Each scene shows the same named points in several views. A view is turned or mirrored, and shifted as a whole, has a little noise and may leave points out.

Scene 1
View 1
Q687: [ 2.12 -2.36  1.40 -2.75 -0.90  0.02 -1.93  1.10 -0.69 -0.60 -1.28 -1.10
  2.87  0.58  0.08 -0.57 -0.65  0.82 -4.25  0.75 -1.33  0.88 -4.21 -2.14
  1.55  0.89 -1.46  1.85]
Q268: [ 1.51 -0.84  1.44 -0.50  0.83  0.64 -1.86 -0.22 -0.16 -1.73  1.19  0.91
 -0.91  0.49  0.29 -0.75 -0.73  0.80 -2.41  1.35  1.03  0.36 -0.84 -1.56
 -0.27  0.38  1.06  2.61]
Q700: [ 1.85  0.50  1.10 -2.01  0.84 -0.50 -2.47 -0.62  0.36 -0.57 -2.37 -0.20
  1.50 -0.04  0.96  2.23 -0.64 -0.97 -5.20  1.47 -1.62  1.12 -2.13 -1.33
  0.55  1.18 -0.90  2.71]
Q675: [ 0.56 -0.92 -0.15 -0.25 -0.47  0.34 -1.69  0.67  0.03  0.13  0.19  0.48
  0.68  0.43 -0.22 -1.39 -0.43  1.58 -2.49  0.54  0.05  0.68 -2.64  0.27
  0.22  0.51 -1.60  0.44]
Q465: [ 1.70 -0.61  1.03 -0.69  0.63  0.51 -1.87 -0.44  0.05 -0.97  0.22  0.30
  0.01  0.20  0.39  0.74 -0.53  0.50 -3.35  0.77  0.04  0.58 -1.39 -1.74
  0.07  0.53  0.34  1.96]
Q698: [-0.34  1.66 -1.71  2.46  1.39  0.57 -1.92 -0.71  1.20  0.30  0.72  1.19
 -1.66 -0.12  0.60  0.74  0.21  0.02 -2.32  1.14  0.84  0.71  0.23  1.47
 -1.64  0.06 -1.18  1.10]
Q218: [ 0.77 -1.48  0.14 -0.14 -0.04  0.38 -1.76  0.83 -0.11 -0.84  0.88  0.44
  0.13  0.61 -0.07 -1.97 -0.33  1.09 -2.40  1.31  0.82  0.46 -2.00 -0.02
 -0.18  0.49 -1.01  1.60]
Q442: [ 2.32 -2.17  2.25 -2.67 -0.18  0.35 -1.85  0.13 -0.59 -1.38 -0.10  0.29
  1.18  0.82  0.19 -0.77 -1.00  1.06 -3.26  1.03 -0.10  0.34 -3.08 -2.20
  1.05  0.85  0.62  2.28]
Q467: [ 2.46 -0.91  2.27 -3.28  0.20 -0.52 -2.02 -0.06 -0.24 -0.92 -1.74  0.38
  1.49  0.50  0.28  0.32 -1.41  0.32 -4.11  1.63 -0.69  0.81 -3.01 -1.46
  1.14  1.17  0.15  2.56]
Q532: [ 0.99  0.95  0.41  0.04  0.99  0.19 -1.99 -0.98  0.58 -0.29 -0.01  0.79
 -0.50 -0.22  0.85  1.69 -0.36  0.18 -3.42  0.77  0.07  0.66 -0.83 -0.59
 -0.39  0.69  0.12  1.84]
Q252: [-0.57  1.21 -0.14  1.11  0.70  0.33 -1.25 -1.11  0.64  0.32  1.66  2.75
 -2.66  0.28 -0.20 -0.75 -0.98  1.99 -0.86  0.70  2.04  0.36 -0.33  1.70
 -1.07  0.09  0.23  0.29]
Q466: [ 1.31 -0.24  1.17  0.27  1.59  0.51 -2.08 -0.77  0.19 -1.96  1.53  1.46
 -2.11  0.51  0.42 -0.53 -0.69  0.18 -2.13  1.98  1.62  0.25  0.21 -0.76
 -0.90  0.38  1.57  3.01]
Q817: [-0.68 -0.66 -1.31  1.37 -1.01  0.80 -1.06  0.84  0.18  1.27  1.67  0.81
 -0.33  0.31 -0.39 -1.63 -0.26  2.82 -1.31 -0.50  0.80  0.39 -2.55  1.30
 -0.46 -0.38 -2.15 -1.53]
Q158: [ 0.53 -0.71  0.31  0.13 -0.45  0.94 -1.39  0.12 -0.04  0.39  1.47  0.77
 -0.11  0.16  0.28  0.17 -0.38  2.12 -2.30 -0.75  0.00  0.63 -2.13 -1.09
  0.00  0.08 -0.37 -0.16]
Q715: [-1.01 -0.99 -1.58  1.49 -1.35  0.84 -1.01  1.26 -0.01  1.34  1.79  0.95
 -0.14  0.57 -0.60 -2.54 -0.11  2.78 -0.92 -0.33  0.93  0.45 -2.87  1.90
 -0.64 -0.11 -2.72 -1.63]
Q850: [ 0.18  1.15 -0.26 -0.40  0.06 -0.27 -1.60 -0.43  0.55  1.24 -0.61  1.51
  0.03  0.04  0.23  0.60 -0.72  1.14 -2.76  0.46 -0.03  0.88 -1.89  1.35
 -0.18  0.57 -1.36  0.21]
Q582: [-0.09  1.45 -1.17  2.52  1.40  0.92 -1.95 -0.95  1.06  0.14  1.15  0.67
 -1.49 -0.54  1.02  1.96  0.43  0.10 -2.86  0.38  0.27  0.80  0.28 -0.14
 -1.43 -0.04 -0.37  0.78]
Q229: [-0.12 -0.12 -0.86 -0.38 -0.39 -0.24 -1.68  0.66  0.22  0.76 -0.75  0.84
  0.62  0.34 -0.26 -1.59 -0.75  1.07 -2.55  1.35  0.24  0.83 -2.59  2.18
 -0.04  0.63 -2.70  0.35]
View 2
Q698: [-0.35  2.28 -0.20 -0.62  1.84  1.06 -0.66 -2.19  1.15 -0.08 -1.70 -3.35
  0.19 -0.47 -2.54 -1.21  0.87 -0.17  1.12 -1.42  0.72  0.33  1.98  1.12
 -1.00  2.19  0.52  0.44]
Q466: [-1.08  1.81 -1.58  0.16 -1.08  0.13 -1.23 -2.20 -1.34  0.53 -2.49 -2.69
 -0.66  0.64 -1.16 -1.12 -1.01 -1.34  2.84 -1.69  1.40  1.12 -0.53  0.09
 -1.21  1.61  0.03 -0.49]
Q700: [-1.56 -2.34 -0.64 -1.75 -1.36 -3.27  0.03 -0.99 -1.29  0.79 -0.59 -1.51
  0.84 -2.98  0.33 -0.21 -1.30  0.60  2.48 -2.60 -1.21  0.22  1.19 -1.16
 -0.92  0.11 -0.25 -0.29]
Q715: [-0.28  0.67  1.15  0.22  3.10  2.12  0.85  0.37  1.21  1.27 -1.38 -0.23
 -0.10  0.67 -1.97 -0.74  3.97  0.26  1.75  1.11 -0.49 -0.33  2.14 -1.02
  0.13  4.93  0.42  1.42]
Q467: [-1.63 -3.40 -0.91 -1.04 -2.45 -3.16  0.53 -0.39 -2.91  1.59 -0.95 -0.17
  0.82 -1.38  1.09 -0.38 -1.43  0.17  3.59 -2.03 -1.21  0.21 -0.70 -2.40
 -0.27  1.08 -0.76 -1.10]
Q252: [-0.27  2.11 -0.56  0.78  2.94  0.88  0.33 -1.68 -0.57  0.65 -3.10 -3.26
 -0.23  1.00 -2.61 -0.66  0.87 -1.32  2.04 -1.03  0.55  1.00  2.07  0.22
 -0.91  3.92 -0.17 -0.43]
Q158: [-1.27  0.93 -0.25  0.20  0.82 -0.26  0.08  0.39 -0.55  1.16 -1.80 -0.56
 -1.29 -0.67 -0.55  0.20  1.50 -0.83  2.29  0.11 -0.43  0.91  1.91 -1.36
 -0.71  2.63  0.03  0.73]
Q442: [-1.80 -0.67 -1.26  0.16 -2.47 -1.09 -0.61 -0.19 -2.16  1.57 -1.79  0.03
 -1.02 -0.16  0.48 -0.17 -0.53 -0.81  3.73 -0.78 -0.18  0.90 -0.87 -2.27
 -0.68  1.38 -0.36  0.01]
Q850: [-0.57 -0.84 -0.01 -0.41  2.12 -1.22  1.02 -0.75 -0.65  1.07 -1.70 -1.93
  0.69 -1.08 -1.23 -0.25  0.94 -0.01  1.75 -1.46 -1.03  0.30  2.62 -0.66
 -0.62  2.96 -0.25 -0.15]
Q532: [-1.23  0.58 -0.72 -0.84  0.21 -1.67 -0.16 -1.25 -0.75  0.52 -1.56 -2.70
 -0.15 -1.75 -0.82 -0.13 -0.79 -0.45  2.23 -2.02 -0.04  0.81  1.81 -0.22
 -1.32  1.39 -0.09 -0.10]
Q687: [-1.73 -2.90 -0.09 -0.97 -2.45 -1.83  0.36  0.79 -1.50  1.68 -0.25  1.62
  0.02 -1.61  1.31 -0.24  0.74  0.80  3.30 -0.35 -1.41 -0.24 -0.19 -3.03
  0.18  1.28 -0.11  0.65]
Q675: [-0.81 -0.80  0.22 -0.43  0.59  0.09  0.35 -0.10 -0.28  1.17 -1.06 -0.30
  0.17 -0.07 -0.82 -0.82  1.87  0.21  2.30 -0.26 -0.61 -0.25  0.94 -1.44
 -0.04  2.97  0.12  0.78]
Q218: [-0.95 -0.08 -0.18 -0.23 -0.41  0.64 -0.35 -0.67 -0.30  1.18 -1.31 -0.53
 -0.11  0.44 -0.84 -1.20  1.33 -0.08  2.53 -0.34  0.08  0.08 -0.13 -1.10
 -0.22  2.68  0.20  0.71]
Q582: [-0.95  2.53 -0.32 -0.82  1.51 -0.34 -0.87 -1.52  0.90 -0.21 -1.61 -3.42
 -0.40 -1.96 -1.69 -0.25  0.40 -0.29  1.19 -1.71  0.44  0.97  2.92  1.20
 -1.30  1.21  0.54  0.59]
View 3
Q466: [ 1.04 -1.76  1.36  1.28  0.22  1.45  1.59 -0.89 -1.61 -0.75  2.34  1.75
  0.93  1.44 -1.86  0.25  1.96 -0.57  3.01  3.01  2.55  1.14 -0.38 -1.60
  0.36 -0.84 -1.34  1.43]
Q700: [ 1.05 -0.14  2.12 -1.77 -1.99 -1.24  0.94 -1.66 -0.79  0.65  2.94  0.60
  1.39  2.29 -1.21  0.44  0.62 -1.26 -1.21 -0.47  1.91  2.04 -1.07  1.28
  3.02 -1.87  0.63  1.20]
Q817: [-0.89 -1.55  2.00  2.89  2.27 -0.31  1.20 -2.58 -1.40 -2.38  0.36  1.21
 -0.79  1.93 -0.31 -1.48  0.57  0.63  0.63 -1.74  2.35 -0.69  1.43  0.82
 -0.22  2.94 -0.98 -1.85]
Q465: [ 0.74 -0.67  1.69  0.27 -0.72 -0.90  2.17 -1.85 -1.39 -0.35  1.43  1.19
  0.52  1.48 -1.19  0.64  0.60 -1.29  0.29  0.51  2.36  1.74 -1.30  0.61
  2.36 -1.02 -0.20  0.94]
Q268: [ 1.22 -2.06  1.38  0.67 -0.09  0.64  1.79 -1.71 -1.29 -0.98  1.23  0.86
  0.74  1.58 -1.80  0.67  1.66 -0.77  2.39  1.90  2.83  1.39 -0.91 -0.72
  0.90 -0.35 -0.73  0.92]
Q687: [ 1.44 -2.51  1.83 -2.18 -1.66 -1.79  0.88 -3.25  0.08 -0.46  0.08 -1.42
  0.95  2.79 -1.66  1.11  0.94 -1.29 -0.25 -1.34  2.55  1.36 -1.89  2.25
  2.20  0.84  1.31 -0.02]
Q698: [-0.78 -0.22  2.00  2.88  1.79  0.68  0.83 -0.71 -2.81 -1.22  3.26  2.78
  0.06  1.85 -1.36 -1.02  0.51  0.30  0.75  0.92  1.12 -0.56  1.43 -0.48
 -0.09  0.20 -2.42  0.28]
Q218: [ 0.73 -2.56  1.93  0.27  0.42  0.06  0.54 -2.10 -0.99 -1.33  1.14  0.14
  0.64  2.38 -1.83  0.05  1.32 -0.11  1.32  0.11  2.24  0.05  0.07  0.42
  0.07  1.31 -0.82 -0.15]
Q715: [-0.89 -2.06  2.13  2.69  2.59 -0.29  0.56 -2.69 -1.23 -2.66  0.40  0.89
 -0.71  2.13 -0.23 -1.57  0.98  1.08  0.62 -2.11  2.24 -1.13  1.88  0.98
 -0.73  3.81 -0.89 -2.25]
Q532: [ 0.20 -0.15  1.95  0.99 -0.14 -0.11  1.88 -1.39 -1.48 -0.43  2.69  1.89
  0.63  1.39 -0.65 -0.12  0.73 -0.50  0.26  0.66  2.14  1.47 -0.20 -0.10
  1.91 -1.25 -0.42  0.82]
Q675: [ 0.45 -1.90  2.00  0.44  0.44 -0.67  0.56 -2.41 -0.63 -1.24  1.01  0.21
  0.19  2.24 -1.03 -0.48  1.09 -0.02  0.52 -1.04  2.30  0.23  0.30  1.10
  0.66  1.63 -0.12 -0.71]
Q582: [-0.98  0.60  1.99  2.71  1.22 -0.01  1.81 -0.65 -2.79 -0.97  2.89  3.05
  0.04  1.49 -0.96 -0.49 -0.16 -0.45  0.03  0.76  1.23  0.31  0.59 -0.03
  1.09 -0.95 -2.08  0.81]
Q229: [ 0.40 -1.48  2.06  0.57  0.59 -0.06  0.09 -2.30 -0.53 -1.24  2.13  0.38
  0.27  2.26 -0.48 -1.12  1.45  0.65  0.56 -1.30  2.33  0.18  1.14  0.81
  0.32  1.57  0.01 -1.04]
Q850: [-0.03  0.03  2.09  1.04  0.34 -0.28  1.04 -1.92 -0.84 -0.85  2.69  1.35
  0.05  1.65  0.17 -1.33  1.37  0.42 -0.14 -1.53  2.36  1.00  1.16  0.29
  1.47  0.42  0.34 -0.58]
Q158: [-0.21 -1.27  1.63  1.89  1.01 -0.76  2.28 -2.32 -1.38 -1.62 -0.02  1.16
 -0.19  1.27 -0.45 -0.01  0.54 -0.51  0.85 -0.52  2.86  0.85 -0.25  0.56
  1.10  1.01 -0.11 -0.70]
View 4
Q252: [-1.91 -1.09 -0.23  0.48  0.56  1.65  1.29  1.08 -0.55  0.55  0.52  1.06
  0.36 -0.90  2.97  1.54 -2.06  0.01  3.25 -1.70 -0.18  0.07 -0.49 -0.68
 -1.11 -1.42  0.34 -1.15]
Q158: [-0.83 -0.90 -2.60  1.06 -0.02  0.05 -0.05  0.34  1.71 -0.85  1.41  2.16
 -0.01 -0.24  1.69 -0.41 -0.70 -1.32  1.40 -0.08  0.70 -0.84 -0.01  0.53
 -1.09 -0.18  0.71 -1.17]
Q466: [-2.28 -1.06  1.46  1.23 -1.28 -1.41  1.05  2.79 -1.82 -1.36  1.69 -0.03
  0.08 -0.42  1.46 -0.36 -1.26 -0.42 -0.26 -1.87 -0.85 -0.48  1.50 -1.82
 -1.34 -0.37 -0.37 -1.03]
Q675: [ 0.58 -0.77 -2.04  1.35 -0.82  0.00 -0.11 -0.27  1.83  0.33  0.22  1.81
  0.07 -1.21  0.39 -1.11 -1.06 -0.96  0.41 -0.12  0.39 -0.58 -0.06  0.52
 -1.54 -0.93  0.20 -0.35]
Q817: [ 0.17 -1.39 -2.71  1.12  0.44  2.36  0.25 -0.30  2.05  0.86 -0.09  2.53
  0.72 -1.23  1.38  0.37 -1.54 -1.14  2.78 -0.37  1.07  0.02 -1.65  1.55
 -1.37 -1.06  0.91 -0.98]
Q467: [ 0.01  0.64 -1.36  1.53 -1.86 -3.64 -0.31 -0.18  1.08 -0.78  1.53  0.80
 -1.96 -0.73  0.28 -2.35 -0.52 -0.74 -1.64  0.38 -0.42 -1.76  2.51 -1.57
 -0.92 -0.50 -0.19  0.53]
Q532: [-1.12 -0.52 -0.70  0.16  0.09 -0.92 -0.39  0.79  0.41 -1.54  1.09 -0.42
 -0.46 -1.20  1.51  0.81 -0.98 -0.76 -0.17 -0.60 -1.09 -1.71  1.42 -1.01
 -0.53 -0.64  1.29 -1.42]
Q442: [-0.59 -0.30 -1.66  1.96 -1.98 -3.11  0.16  0.75  0.93 -1.02  1.96  2.01
 -1.00  0.02  0.43 -2.98 -0.20 -1.18 -0.87 -0.06  0.52 -1.07  1.59 -0.65
 -1.39  0.35 -0.64  0.28]
Q715: [ 0.65 -1.64 -2.43  1.37  0.04  3.11  0.30 -0.51  2.38  1.58 -0.56  2.94
  0.90 -1.19  1.01 -0.16 -1.58 -0.92  3.16 -0.46  1.20  0.71 -2.08  1.92
 -1.67 -1.21  0.51 -0.52]
Q229: [ 0.70 -0.66 -1.57  1.09 -0.68  0.57  0.12 -0.66  1.64  1.14 -0.17  1.76
 -0.41 -1.75  0.71 -0.35 -1.56 -0.39  1.10 -0.46 -0.11 -0.32 -0.19  0.17
 -1.21 -1.25  0.20  0.23]
Q465: [-0.93 -0.63 -1.18  0.95 -0.77 -1.66 -0.19  1.11  0.62 -1.72  1.73  0.48
 -0.30 -0.39  0.83 -0.75 -0.43 -1.24 -0.66 -0.34 -0.37 -1.19  1.39 -0.75
 -1.11 -0.09  0.41 -1.14]
Q687: [ 1.40  0.15 -2.80  1.91 -2.18 -2.91 -1.05 -0.89  2.74 -0.88  1.13  1.88
 -1.33 -0.74 -0.61 -3.46  0.05 -1.58 -1.87  0.98  0.35 -1.52  1.54 -0.05
 -1.32  0.10 -0.09  0.38]
Q850: [ 0.00 -0.09 -1.68  0.18  0.21  0.23 -0.36 -0.91  1.52  0.39  0.16  0.66
 -0.91 -1.71  1.45  0.96 -1.51 -0.34  1.36 -0.18 -0.58 -1.33  0.64 -0.51
 -0.56 -1.57  1.03 -0.38]
Q582: [-0.96 -1.45 -0.64 -0.27  1.20  1.32 -0.59  1.19  0.48 -1.83  0.50 -0.48
  1.06 -1.54  1.55  2.36 -1.24 -1.11  0.48 -0.81 -1.33 -1.28  0.21 -0.19
 -0.58 -0.69  2.12 -2.75]
Q268: [-1.54 -1.21 -0.12  1.47 -1.07 -1.34  0.71  2.13 -0.45 -1.33  1.78  0.82
  0.41 -0.05  1.24 -1.29 -0.64 -1.04 -0.24 -1.14 -0.06 -0.65  0.99 -0.91
 -1.49  0.13 -0.34 -1.08]

In a view up to two points have been moved. Name them for each view, in the order of its rows, or write -.
view 1 | Q698, Q229
view 2 | Q467, Q442
view 3 | Q465
view 4 | Q466
